Points on a hilly landscape, in no order, each with its height.
A ball rolls from a point to the lowest of its 2 nearest points, and stops where none of them is lower. Distance is the straight distance between rows; heights are no part of it.
J_837: [  3 -17 -14   4  -8   8  14   4  -5  15   1  22  -1  -9   0 -12   1  11
  18   3  24 -16  -1 -19 -18 -22   4  11  12  -1   4   5   4  -9  19]  h=141
J_299: [  6  10  11  16  -1   0 -16   7  12 -14  26 -21  -2 -26   3   1  -1   1
  -4  18 -32  10 -15  17 -12   5   8  -8 -13  20   7 -24  12  15  -4]  h=470
J_381: [ 24  -6 -16  18   2 -13   7   4   4  -2  18   1  13 -14  -6  -5 -21  -4
  -7  16 -22  -3  -2  10   1  -6  -6  -7 -23  24  21  -1   7  10 -17]  h=344
J_63: [-15   8  16  16  22  25  -8 -10   2 -27   4   6  26 -23  -4   9  11  12
 -15  -1   9   1   9  -7 -23 -11   3   6   0   8 -17   4  -1  26  -4]  h=370
J_204: [ 20   6   7 -15  17  -6  -1  14  16  11   1 -12   1  -3 -17 -10 -12  -6
  -8  27  -2  -1 -21  31   0   1  -9  -6   3  -3  14 -23  -1 -13  -6]  h=684
J_13: [ 16 -17 -21  28  -8 -29  10   9  -3   7  19  13   7   0  -4   4   5   2
  17  -9   6  -5   8 -20   3  -2  18  -4 -16  28 -14 -19   7  13  16]  h=573
J_214: [-10  15   9  21   2  -6 -15  -8  10  12  14 -18  -3 -22  -5   7  -5   0
 -10  10 -15  -8 -11  15  -6  15  -2 -13 -17   1 -15 -10  22 -10   1]  h=586
J_887: [ 11   8   3   3 -28  14  -4  -5   0  17   1 -14 -17   4   0 -15  -8 -12
  -4  -7  -9  -7 -16  16  -1   5 -14  -9  -1  -3  -5  23  16 -47   8]  h=616
J_622: [  4 -15  -8  -1  17  11   0 -13  -1  -9  -1   3  20  11 -13   2   9   7
 -10  -5  23 -15  16 -21   5 -18   8  10   8   1   8   1 -12  30  -3]  h=83
J_829: [-13   2  -1  17  22   7  -7  14  -5 -12  13  -3  -4 -30 -18  -7   3  14
 -10   3   9 -11  -3   0  -8 -17  15   2  -2  14 -15 -18  12  31 -12]  h=173
J_385: [ -2  -4 -10  24 -22 -20  -4   2 -12 -16  13   2   5 -11   2  -1   7  -4
  12   4 -33   9  -4  -6   3  -3   6   2  -4  20   0  -5  14  16 -11]  h=676
J_401: [ 20   0  -1 -23 -13   3  12   2  -4   8 -15  -1  -3  10   3 -12  -3  -3
   1  12  -7   7 -11  23  -7   5 -14   7   3 -12  17  10  -1 -25  -4]  h=184
J_782: [ 16   3  -1   2  -6 -16   6   2   0 -13   8  12  18  -2   8  22  -2   4
   6   9   6  17   7  -9   3  -1   3  -3 -10  31   9 -10  -7  16  -5]  h=535
J_772: [ 10  11  14  -7  -4  -6 -20   7   9  -1   2 -13  -8   5 -17 -12   1 -12
   0  32 -13   4 -24  31  -2  17   0 -10  -3   6   6 -38   5 -15  -1]  h=669
J_124: [ 24   4  -5   4  -9  -1  17   0  -2   8   4   4  21  -1  -2   1 -16  -4
 -12  21 -10   0   3   8  -5  -1 -15 -14 -27  20  19  16   4  -8   3]  h=392
J_686: [ 23 -10  -4 -31 -28  -6   0  20 -13 -16 -12  22 -14  -1   6  -9  23  -8
  27  -4  -9  10   8 -15  -9 -19  10  -5  19  -4   8  -5  -7   9  11]  h=413
J_959: [ 19  -7  11 -17 -23  11   2  11  -9 -21  -3  18  -7 -14  16  12  26  -4
  18   4 -13  15  -5  -7 -24 -22   7  12  12   0  17  -2 -10  11   0]  h=439
J_967: [ 14   1  -3   4   1 -32   7   1  -4   9 -11   7   1   9   2  -2   4   5
  18  -3  -2  18   3   0   8  14   4   1  -6   1   6  -2  -8 -15   5]  h=218
J_842: [-10   0  10  13  24   2  12  -4   5  17   3   9  13  -4  -1  27  -3   6
  -5   2  15  -6   5  -8   9  14   2  -7 -12  11 -32 -11  -5  -7   8]  h=529
J_946: [ -7 -10  -6  -2  12  -1  11 -20   0  28 -21   2   1  16   6 -20  -5  11
  17 -25  18  -6  18 -11   8  11  -8  -1   3 -23  -2  15  -1 -21  20]  h=644
J_834: [  1  11   9  23  10  -9   7  -7  10  19   5  -4  -1 -12  -4   2 -14   0
  -6  -3 -12 -11  -5   5   4  22 -14 -16 -31   4 -22   0  11 -32  15]  h=555
J_273: [ 16 -15 -28 -11   4 -19  -1  -3  -5  12  -2  -9 -19  30  -7 -24  -4   8
  11 -18   7  -5   9  -3  18   3   3  -3  10 -12  12   0  -4 -10  -6]  h=465
J_361: [-17  15  13  18  10   1  -8 -13   5  -9  12 -27  -6 -19  -2  14  -1   3
 -12   6 -32  14  -7  17   2  22  -2 -16  -3   1  -4   3  15   2 -16]  h=617
J_78: [ 14 -13  -9  13  -5 -27   5  -9  -3  -8   3  20   8   6  -3   8  12   5
  17 -16   1   9  17 -17   2  -1  15  -2 -10  27   2  -8 -13  20   8]  h=554
J_190: [  1  -7  16 -13  26  12   5  -7  12 -26  -3   2  23   6   2  15 -13  -2
 -19   3   8  12   4  -3  -3  -1 -14  -2  -2  -1  13  -1 -28  20 -29]  h=262
J_243: [-10   8  18   3   7  20   6 -16  -3 -17  -4   6  12  -8   3  29   9   6
 -11  -5   4   5  11 -12 -11   0   3   1   1   8  -6  16  -4  15 -12]  h=324
J_287: [ 19   0 -12  -2 -49   0   6   3  -8   2   8  -2 -10   0  11 -13   3 -17
   7  12 -23   3 -18  -5   2   2  -7   3   0   8  31  12  19 -16   4]  h=524
J_667: [-10   8   6 -13  12  31 -20   4  -4 -12   3   2   0 -15 -10  21 -15 -13
 -30  20  14 -17  -9   7 -19 -14   0   6   3  -7  -1  -3   3  22  -6]  h=110
J_682: [ -5  12  -1 -17 -11  10 -18   0  -9   3 -11  -6 -22  19   3   0  11 -10
   3  -6  -4   9  -6  11   5  15   4   5  16 -14  16   7  -1 -15 -18]  h=244
J_209: [-17   5  11  26 -29   0 -19 -14  -1 -13  10  -2  -8  -6   7  26  26  -3
  -6  -8 -21  -3   1 -20   9   0  17   8   7   4 -11   6   8   3 -11]  h=732
J_911: [-25   2  13 -14  22  -2   1  -4   7   9 -24   0  10   8   5   8 -15  -1
   1 -17  15  -6   7  13   9  25  -5 -12  -5 -26 -34  10  -5 -21   9]  h=498
J_162: [ -8   6   8  -6 -10  26 -17  -2 -11 -24   9  -2  -5   7  -8  11  13   2
 -16   4 -13   2  -3 -10   2 -14   0  15  19   1  14   5  -2  18 -28]  h=788
J_966: [ -1  -1  -6   0  14  -3  -3  20   1 -21  22  -7 -14 -21 -18  -9   0  -2
 -14  -2 -12  -2  -6   7   7 -17  13 -12  -4  22  -5 -31   3  36 -24]  h=251
J_602: [-28   9   3  11  28   8 -19  -4   3 -11  -1 -15 -10 -11 -18  -5  -7   5
 -19  -1   5   5  -1  15   2  -1   2   2  11 -13   6   3   4  20 -24]  h=662
J_121: [ -4  16   9   0 -18  -1 -27  -2  -2  16  -7 -19 -25  12   6   6  14 -13
   7  -1 -17  13 -25  11   4  19   8  -2   2 -11  -8 -11   2 -32  10]  h=650
J_893: [ 20 -19  -8 -18  -9 -14  16  16 -12  -8   2  22 -14  -6   1 -11  19  -6
  32  -8  -7   0  12 -14   0 -20  18  -2   8  13  -7 -14  -7  21   8]  h=393
J_647: [ -2   3  11  -2  19  21 -13   8  10  -8  15  -5  -2 -25  -8   7 -16  -5
 -28  21  -6  -8 -19   8  -9 -18  -7  -4   4   5  16 -19   5  21 -16]  h=206
J_787: [  9   3  12 -13  -4  21   7   6   6   2   4 -13  14   2   2   6 -22 -10
 -18  16  -1  -7  -3  17   0   8  -8 -27 -21  21   0  14   1 -15  -5]  h=421
J_993: [-12  16  12 -29   0  21 -32   6   3  -1  -1 -19 -18  17  -9   7  -6 -21
 -17  21  10   0 -22  23  -2   8  -1  -4  18 -10   5 -11  -4  -6  -3]  h=315
J_976: [ -5   7  -1  24 -20 -17  -7 -18  -4 -18  10  10   8  -3   8  23  13  -4
   0  -4 -29  14   2 -25   4   5   1   2  -7  17   4  17   2  16 -13]  h=704
J_659: [  5 -19  -2 -11  19 -24   4  -1  -5 -16 -17  -1  12  15   4 -11  17   8
  17 -12  12  18  38 -19  14  -5  12   6  -3   2  14 -12 -19  39  -7]  h=163
J_360: [-20   0 -12  15 -13 -12  -9   9  -1  -9  34 -12 -11  13  -5  -7   2   0
  -5 -18  -9 -13 -10  -2  25  -8  16  12   3  17  -7  -7   9   4 -20]  h=380
J_734: [-24  20  29  -2  14  14  -2 -10   9 -14 -18 -15   6 -12  16   2  -1  -4
  -5   7   7  13   3  19 -24  17  -3   0   8 -30 -12  12   1   2   6]  h=355
J_83: [-11 -13  -7 -20  -6  23   0  -1   2  10  -2   9 -10   9  -3  -2 -23   8
   3 -16  22 -28  -2  -7   6 -20  -2  -2  17 -19 -12  28   5 -14  16]  h=357
J_324: [  4  -7 -25  23  -2 -22   2  -4  -8   9  11  -7  -4  -3  -3 -20   6  -1
  13  -4 -17   6   8   2   3  -1   6   0  -7   7  11   2   6   2 -11]  h=646
J_212: [ 10 -16 -15   9   3 -20  15   9   4  18   8  12  -1   4  -4  -6   1  10
  21 -10  10  -4   4 -11  10   0   0   5  -2  22 -14 -23  -4 -11  24]  h=589
J_359: [-26   8  -8  14  41  -6 -15   1   0   3   0 -16  -4  -8 -21 -18  -6  15
 -14 -15  16  -1  11   6   9  11   3  -6   0 -15  -7  -9  11  14 -13]  h=680
J_417: [-23  12  14  -1  36  -6  -5  -2  12  12 -15  -7  10  -8 -13  -9  -9   3
   2  -3   7   7   2  23   0  32  -1  -4  -8 -28 -27  -5   3 -24  17]  h=514
J_664: [  7  -4   4 -17   3 -19  22  17  10   9 -14  13  12  -1   9 -11   8   6
  28  15  14   4  -5  13  -5   4  -6   7   2  -4 -11 -20 -10 -25  19]  h=42
J_776: [  0   9  23 -10  30  16  -1   4  15 -10   3 -10  22  -8   0  20 -26   1
 -18  12   3   1   3  17  -6   9 -11 -30 -11   8   5   6  -5   4  -7]  h=444
J_847: [-11  -3   1  -7  32   0   2  -9   6   9  -6  -4  22  12  -5  -5 -18   5
  -5 -18  15   2  25  13   9  22  -6 -18  -6 -16 -20  15  -6  -1  -3]  h=484
J_307: [  2   3  19 -29 -14  17   3   2   0   5 -23 -12  -1  18   5   3   7 -20
   2  12  -1  18 -10  14  -9  17  -5   7  22 -22  21   6  -5 -21  -6]  h=214
J_561: [ 10 -14  -3 -14  14  20  -6 -10  -7 -12  -8  11  26  -6  -3   4   7   0
 -16  -8   7  -9  10 -21 -14 -34  -8  14  10 -10  13   2 -21  25 -12]  h=147
J_918: [ -2  -3  -7  -2 -11 -16   8  15  -9  -7   0  13 -30  -9   3  -1  25  -1
  33 -20  -4   7   8  -9   7  -4  23 -11  13  13 -29 -16  -1   5  14]  h=368
J_418: [ 13  -2 -11  19 -43 -16   7   0  -1   6  19  -1  -5 -11  12  -1   1  -3
   4  -2 -20 -11  -9 -18   5   1  -6   3 -13  23   7   8  17 -15   9]  h=560
J_154: [ -7 -13 -18  -3  27   0  -2  11   0  20 -14   1   0   6 -12 -36 -13   4
   7  -1  26 -15   1  12 -17 -10  -5  11  13 -30  -4 -17   8  -7  18]  h=118
J_252: [  7 -12   1 -27 -11  17  16   4   4  13  -5  10 -10   8   8   3 -12   6
   9   2  25 -19  -5 -12   8  -6  -8  12  14  -8  -2  16  -5 -24  23]  h=326
J_196: [ -9  -2 -17  10  -5 -19  -5   3  -1   2  12   1 -15  23  -3  -2   8   9
   0 -19   5  -2   6 -14  30   2  16  11   3   2  -8  -7  -1  10  -5]  h=419
J_134: [ 14 -11   2   6  10 -17  28  -1  -9  -7 -17   8  24 -14   9 -15   1   2
  12  11   1  21  19  -1 -25  -8  -8   0 -19   3  20   7  -3  14   7]  h=590
J_565: [ 16   2   2   7   1  -7  -6  13  -4  -5   5  -8  -5 -24   0 -20   6   1
   6  20 -32   7  -7  20 -13  -8   1  -8 -13  15   9 -13  16   1 -10]  h=420
J_722: [-19  15  19  -4  11  28 -16  -4  -3 -26  -7   0   4 -14   6   2   2  -4
 -10  10   4   7  -3   8 -38  -6   0  16  14 -20  -1   8  -1  13  -1]  h=358
J_2: [ 13 -17 -13  15   5 -26 -11 -10 -18   5  -7  -3  -2   5   2 -36   5   9
  14 -13 -18  11  22  -2  -1   2   5  -4  -6   1  27  -1   6  25 -10]  h=623
J_921: [-26  15  10  -7   2   1 -15   5   5 -16  10  -7 -20  18 -12  26  12  -5
 -15   2   9   7  -8   2  28  11  10   4   7  12  -8 -12 -10  11 -19]  h=374
J_580: [ 11  -4   0 -13   8  -6   4  17   2 -13   4  17  10   6  -2  25   8   4
  -7   5   6   1   1 -18  10 -18   3   9  -4  24   9 -22 -22  31 -16]  h=515
J_495: [ 19 -10  -1   1 -11  15  -1 -10  -9 -15   1  17  17   0  -4   7  11  -3
 -14   5  -5   6  12 -23 -14 -20  -3  11   0   5  29  20 -14  22 -13]  h=217
J_827: [ 12 -15 -25  -5   1  -5   5 -14   0  18   3   1 -10  40   5  -1  -4  12
  11 -21  13 -12   8 -20  35  -4  -4   3  14   1   2   5  -5  -6  14]  h=468
J_137: [ -1   8   3  15 -16  17   2  -1  -5  16   5   6  -8 -11   4   1   7   3
   3   2   9  -9  -6  -5 -20 -14  -1   6   3 -10  -9  12  12  -6  15]  h=215
J_315: [-25  17  12 -15   4   2 -35   9   3  -8   2 -11 -32  13  -4  15   5 -10
  -5   9  14   5 -20  12   8  10  16   0  16  -2 -12 -18   1   6  -2]  h=345
J_570: [ 14   0   9 -16 -22   7  24  14  -6   9 -26   4  -2  -6  17 -12  15  -8
   9  17   1  12  -9   8 -22 -11  -4  13   1 -11  23   7   2 -19   9]  h=149
J_228: [-11 -15   4   2  -2  -2  18  -7   4  -2 -11  20  28   2  13  14  11  13
  11  -2  27  -3  11 -19  -1   1   7  13   8  -8 -20   2 -19   6  17]  h=559
J_167: [  2  -6 -17   9  -9  -3  -1  12  -1 -15  34   0  -7  -5 -12  -4   3  -1
 -12  -6 -13 -14 -14  -4   9 -21  13   8   7  13  -1 -15   2  24 -24]  h=322
J_44: [  6 -14 -13   8  -7   6   9 -23   1  26  -5  -3 -12   7   4 -19 -17  12
  12 -24   8 -19  10 -25   9  -5 -13  -4  -2  -5   0  21  -2 -25  34]  h=629
J_949: [-10  16  10   4  26   7 -11  -3   8  -9   0 -17   2 -23  -6  -8  -5   6
 -10  13  -5  12   0  26 -14  10  -1 -10  -1  -9   7   3  17   5 -15]  h=642
J_952: [-14   1   1  20   4   5   4 -23  -5  13  -1   6   4  -3   3  21   5   7
  -3 -20  -6  -5  13 -11  10   6   3 -11 -13  -3 -19  25  -3  -7   4]  h=306
J_521: [ 16   6  20 -20   3  22   5  -5   9 -20  -6   8  19   6  11  21  -6 -12
  -9  20  -3  18   4   2 -12  -5 -13  -6   0   6  20   6 -19   5 -15]  h=232
J_147: [  8  -9   0 -10   7 -31   1   0  -8  -8 -21   3   7  14  10 -10   7   0
  28 -11  -6  31  29   2   9  11  13  -3  -1  -2   9  -7  -7  14  -5]  h=188
J_863: [  6  12  12  10 -31 -10   4 -11 -11  -7  -9   0   3 -10  15  11  12 -10
   5  13 -22  24   2   1 -12   4  -1   0 -16  13  18   9  11  -1   4]  h=330
J_793: [ 14 -12 -20   1 -26  -7  -6 -12  -4   1   1   8  -1  25   2  -4   1   3
   5 -12 -13  -6  10 -23  24  -4   2   2   8  -2  29  25  -6  14 -10]  h=391
J_296: [ -7   0  16   1  31   2   3  -3  14  -2   6 -10  14  -9  -5  15 -20   7
 -13  -6   1  -8  10  18  11  17   2 -31 -10   2 -20  14   6   2  -4]  h=464
J_300: [-30  18 -11   1   4  -1 -19   9  -4   7  -2  -7 -32  11 -10  -2   8   2
   3 -19   6   5  -4   3  11  11  10  13  13 -20 -18  -6   5  -4   1]  h=257
J_165: [ -3  -5  19  -2 -11  11  24 -10  -8   5 -22   5  19  -6  20  -3   2  -3
   1 -10   7  -3  19  -2 -13   2 -10  -3  -5 -11  -6  36   4 -11  17]  h=209
J_938: [ 18  -5   9 -29 -21  20  -7  17   0  -7  -4  12  -5  -3  10  17  10 -10
 -12  10  -6   2 -14 -12 -14 -21  -2  14   6   3  15 -13 -12   6  -9]  h=466
J_552: [-13   4  12   2  24  -4  10  -6  10   8 -16   4  16  -4   7  27  -8   4
  -9 -10   3   6  13   5  20  30   9 -16 -16 -13 -35  -6 -10 -16  10]  h=513
J_553: [  9   0   2 -27  32 -11   2  27   2   4  -8 -10  -7 -12  -7 -17  -4   2
 -16  13  -2   1 -13  20  -6  -8  -6  -1   2  -6  10 -32  -8  11 -14]  h=697
J_999: [ 12  -1  14   0 -23   9   5 -18 -10 -11  -2  21  20  -2   9  23   6   5
  -4   0   0   6  16 -20   2  -1  -2   2   5   9   9  30 -14   8   2]  h=276
J_675: [ -3   9   4   4 -31  18 -25  -4 -13 -18  14   8  -6 -12   0  15  27   5
   2   0 -10  -9  -9 -16   4 -10  14  16  12   0  -2   6   3  13  -8]  h=761
J_572: [-11   6 -16  18 -21  -7  -9 -10  -1   1  25  -8  -3   6   2   0   4  -7
 -11 -17 -19 -18 -14 -16  22  -1   0  12   4  -4 -11   7  18  -6 -10]  h=428
J_269: [ -9  13   6   7 -26   7 -21 -12   4  12   3 -22 -24  17  -2  -3  -3 -19
  -5  -4 -19  -5 -17   4  13  17  -6   2  -6 -17  -6  14  13 -36   4]  h=634
J_662: [ -5 -13  -9 -10   8 -10  14  21   9  17 -25   3   1   5  -9 -24  -3   6
  23   6  26  -6  -6  13 -11   6  -8  20  10 -26 -13 -16  -7 -28  24]  h=75
J_309: [ -3  -7 -20   7  17   2  -7   2  -4   7  13  -8  -2  16 -17 -12 -21   3
 -11  -6  15 -22  -2   7  19 -11  -3  -8   1  -4  -1  -4   2   8 -18]  h=408
J_233: [ 13  14   8  -3 -27 -10   2 -11  -4   7  -3  -5   0  11  10  19   3  -8
   1   3 -10   9  -1   3   7  21   0  -4 -18  10   5   8   7 -22   9]  h=291
J_758: [-13   5  24  -8  36  -3   5   1  12 -28  -3  -7  18 -10  12  29  -3   7
  -1  15   8  25   3   4   2  14   5  -2  -1  13  -6 -17  -9  11 -11]  h=313
J_651: [ 15 -18 -24  23  -5 -10  14  -9  -2  21  12   0  -7   1  -2 -17   0  11
  13 -12   3 -15   1 -24   1  -8  -6   3  -5  14  -2  -1   4 -19  28]  h=606
J_481: [ -3  21  23  -3  -3  -5 -17  -5   5   4   0 -21  -9  -1   3   4  17 -11
  -5  16 -14  13 -18  28  -4  26   4 -16  -3   5   2 -13   7 -20   6]  h=652
J_750: [ 26  -3 -14   2 -24  -6  11   3   2   5   4  -3 -12   5  -2 -31 -10  -4
   3  10 -26 -13 -19  11  -4 -10 -17   3  -2  10  23   6  11 -37   5]  h=491
J_556: [ 18   4  -1   5 -25 -24  -2  11 -12 -10  -6   7   4 -24   0  -9   2  -8
  16  13 -32  22   0   8 -23  -4   1 -15 -21  19  18   1   6   6  -1]  h=373
J_536: [ 20  -9  -8  -8  -6  -3  23  15   8  17  -7  15  -3  -3   7  -1   0   1
  18  13  11  -7  -4   3 -17 -13   7   9  -3   4  -2  -6   4 -16  21]  h=81
J_607: [ -2  -7 -10  20 -26  -2  -2 -22   2   5  16   0  11   4   8   6 -14  -7
 -10 -25 -26 -17   6 -20  18   6  -6 -10  -8   3  -6  22  10  -7  -4]  h=479
J_791: [-12  17   5  -3  23  -1  -4   6  12  24   0  -6  -2  -2 -14  -1 -13  -6
 -10  -2   5 -12  -7  17   7  25 -12 -12 -11  -8 -29 -11   8 -40  26]  h=532
J_387: [ 10   1  -9   2 -14 -12   5  -4   7  15   2  -1  -8  13  -4   5  -3   3
   8  -2   1   3 -15   8  20  14  -5   3   2   7  -7   5  -1 -35  13]  h=253
J_814: [ 13  -5  -3   8  11   5   1   3   6 -11  15  -7   8 -17  -9  -6 -16  -3
 -23  12 -23   1 -10   8  -4 -15 -12  -9  -6   7  20  -9   5  24 -31]  h=280
J_182: [-14   1  11  10   9   7  25   3  10   8  -3  19  23 -12  14  25   8   7
   5   0  23  -4  12 -10  -9  15  -2  -2  -7   2 -25  10  -1  -2  22]  h=545
J_419: [ -4  -7 -12   6 -31   9   0 -16 -18   7  13  -1  -9  17   3  -5  10   4
   0 -17  -4 -12   4 -13  12  -6   3   5  18  -5   7  35   6   2  -4]  h=342
J_802: [  9   0  24 -22   3  19  23  11  12  -7 -10   5  26  -5  17  11 -11 -14
  -7  18  10   2  -7   8 -21  -7 -19  -3  -4 -13   7  -8 -19  -1  -4]  h=205
J_14: [ -9  12  -9  -2  15 -18 -11  12   3  10   0  -7 -26   6  -4 -15   1   2
  11 -10   2   3 -15  15   0  11   8  -2   3  -8 -17 -17  12 -10   3]  h=294
J_530: [  4   4  -8 -11 -23   7   8 -10  -7   8  -1   6 -19  18   4   4  -3   2
   9  -9   2  -3  -9  -9  13  -3  -5   3  21  -4   7  22   0 -28   8]  h=292
J_691: [ -1   9  -7 -14   1   8 -18  12   0   2   3 -21 -28  18 -12  -2  -5 -16
  -9   7  -1  -1 -22   7  12   3   4   3  13  -6  11  -5  -6  -1 -26]  h=281
J_128: [-16  -4 -16   3  21  -1  -3  14  -4   5  -7   4 -16   2 -19 -20  -1   7
  -4  -5  25 -10   4   7  -9 -16   4  15   8 -16  -6 -12  11  16   2]  h=166
J_584: [ -6  -9   2  21   2  17  13 -21  -3  13  -3   1  17 -15   3  -6   1   9
  -3 -15  10 -10  18  -9 -13   0   1  -6  -4  -9 -14  32  -1   8  10]  h=254
J_140: [  7 -17  -5   8   6 -26  19  -8  -2   4 -21  16  28  -1  19  -7  12   4
  23  -1   8  14  24  -8 -15   4  -3   1 -17   4   0   3 -13   4  17]  h=580
J_109: [-13  -1  -2 -13  -4  12  -2 -10   1   6   1   6  -9  10  -1  15 -16 -12
  -7  -9  12 -23   2   2   2   6  -3  -8   1  -4 -16  18   5 -11   4]  h=320
J_849: [  5   4  21  -7 -15  16  26   2   3  -3 -18  -1  14  -7  24   4   3  -6
   1  17  18   1   0   9 -24  -9  -8   6   1 -17   4  12  -4 -11  14]  h=179
J_388: [-15   1   1  -6   4  19 -10  11  -6  -6 -11   8  -2 -18  -3  -6   2  -1
   0  12  12  -7  -5   3 -30 -25  -3  25  10 -27  -5  -4   5  18   3]  h=314
J_770: [-22   7  29  -9  19   5   9   7   7 -21 -14  -3  19  -3  18  18   2   2
   1  12   7  12   2   9 -13  16  -5   0   1 -11 -19  -7 -11   0   4]  h=334
J_415: [-15  10  -3  -4  22  16 -15  22   7  -8   9   6  -1 -18 -10   8  -9 -13
 -17  22  29 -15 -12   4 -13  -9   5  15   4  -5 -14 -22   9  19  16]  h=195
J_219: [  2   4 -11  17 -30   0  12 -11   1  17  14  -8  -4   4   9 -14 -14  -2
  -2 -17 -15 -16 -17  -9   8  -5 -17   6  -7   6  -1  19  16 -35  13]  h=593
J_721: [ 27 -13 -23 -16 -30  -2   2   2  -7  10  -3   9  -3  30  -1 -12 -22   0
   4   1 -10   4   2  -9  14  -1 -13   0   7  -3  39  17  -3  -5  -4]  h=427
J_717: [ 11  -9  -3   5   4 -15   5  -3 -12   0 -17   7  10  -9  10 -22  12   3
  14  -9 -14  22  16   6 -25 -11   4   3   0 -11  23   5  -7  17 -10]  h=604
J_327: [-16  20  24   6   3  -1 -23 -21  10  -5  -1 -37  -8  -2  -2  10  -1  -5
 -14  18 -21  22 -14  28  14  32  -2 -24  -9   1  10   2   5  -9  -1]  h=638
J_526: [-18  11   2   7  -2  13  -7  -9  -7  16   9   3 -10 -13  -1   5 -13  -5
  -4 -12  10 -17   1  -2  -6  -2  -8  -1  -9 -10 -28  17  17 -13  22]  h=273
J_875: [ -3  -2 -21   5  24 -16  -7  -5   1  22   8 -14 -11  19 -14 -38 -15  15
  -4 -23  18 -13  11   2  22  -3  -4  -3   8  -3   4 -12   3   0  -7]  h=438
J_49: [ -8  -2   1   9  12  23  -7  11 -10  -7   3  13   0 -23 -10  -2  13   8
  -5   4   1 -14  -6  -7 -23 -31   7   6   9  -4  -1 -10   0  22 -10]  h=255
J_929: [ -9   7  10   1  31  -4   8  -8  14 -26  -3   7  22   0  -2  24  -4   8
 -15  -3   9  18  18  -3  15   9  -1 -11  -3  15   1  -2 -16  15 -19]  h=289
J_367: [-35  11 -18   2  10  -1 -18  25   0  -1   7  -5 -27   8 -25 -14   2  -1
  -9  -7  20   0  -4   8  10  -7  15   7   8  -9 -14 -21   9  14   2]  h=216
J_583: [ 31  -8 -23  -6 -23  -6  12 -13   1  14  -1   2  -9  21  -5 -22 -17   8
  12   2  -7  -9  -3  -8  15  -3 -20   6   0  13  18  16   1 -28  15]  h=458
J_586: [ 17  -2   5 -28   1   7   2  14   9  -3  -3  10   2   3   6  23 -14  -3
 -24  19   3  -4 -13 -11   3  -8  -8   4   5   4  14 -17 -23  17 -14]  h=492
J_12: [  0 -10 -16  -1  -5 -10   1 -14  -6   3  -1  11   0  33  -1  18  14  11
   3 -17  15  -5  18 -28  34   6   8   6   9   7  -6   8 -18   4   6]  h=448
J_683: [-13   2  -9   9  -6 -19  -8  10  -5   4  10   1 -34  -5  -4 -13  16   4
  25 -18  -4  -2  -3   2   0   6  19  -4  -4  11 -34 -17   8 -11   4]  h=335
J_23: [ -1 -11  -3   2  27   3  -2  -1  -1 -10  -9  -7  10   9  -8 -17  24  11
   3 -13  10   5  20 -10   0  -9   7   7   1   4   5 -12 -11  35 -17]  h=134
J_486: [  6   2  -9   6  -3  12   0   0   1   6  15  -6  -3   4  -5   1 -16  -7
 -11   5   1 -15  -8   9   2  -1  -6  -2   2  -2   1   8   9  -4 -16]  h=369
J_371: [  3 -19   5   7  -4 -13  27   1   2  -8 -14  17  35   5  21   0   6   7
  29   6  19  11  20 -19  -9   1  -1  17  -5  -9   4 -13 -24  21  16]  h=571

Where does a ball stop that starts at each point below?
J_946 | J_829
J_734 | J_570
J_44 | J_664
J_893 | J_664
J_875 | J_664
J_847 | J_667
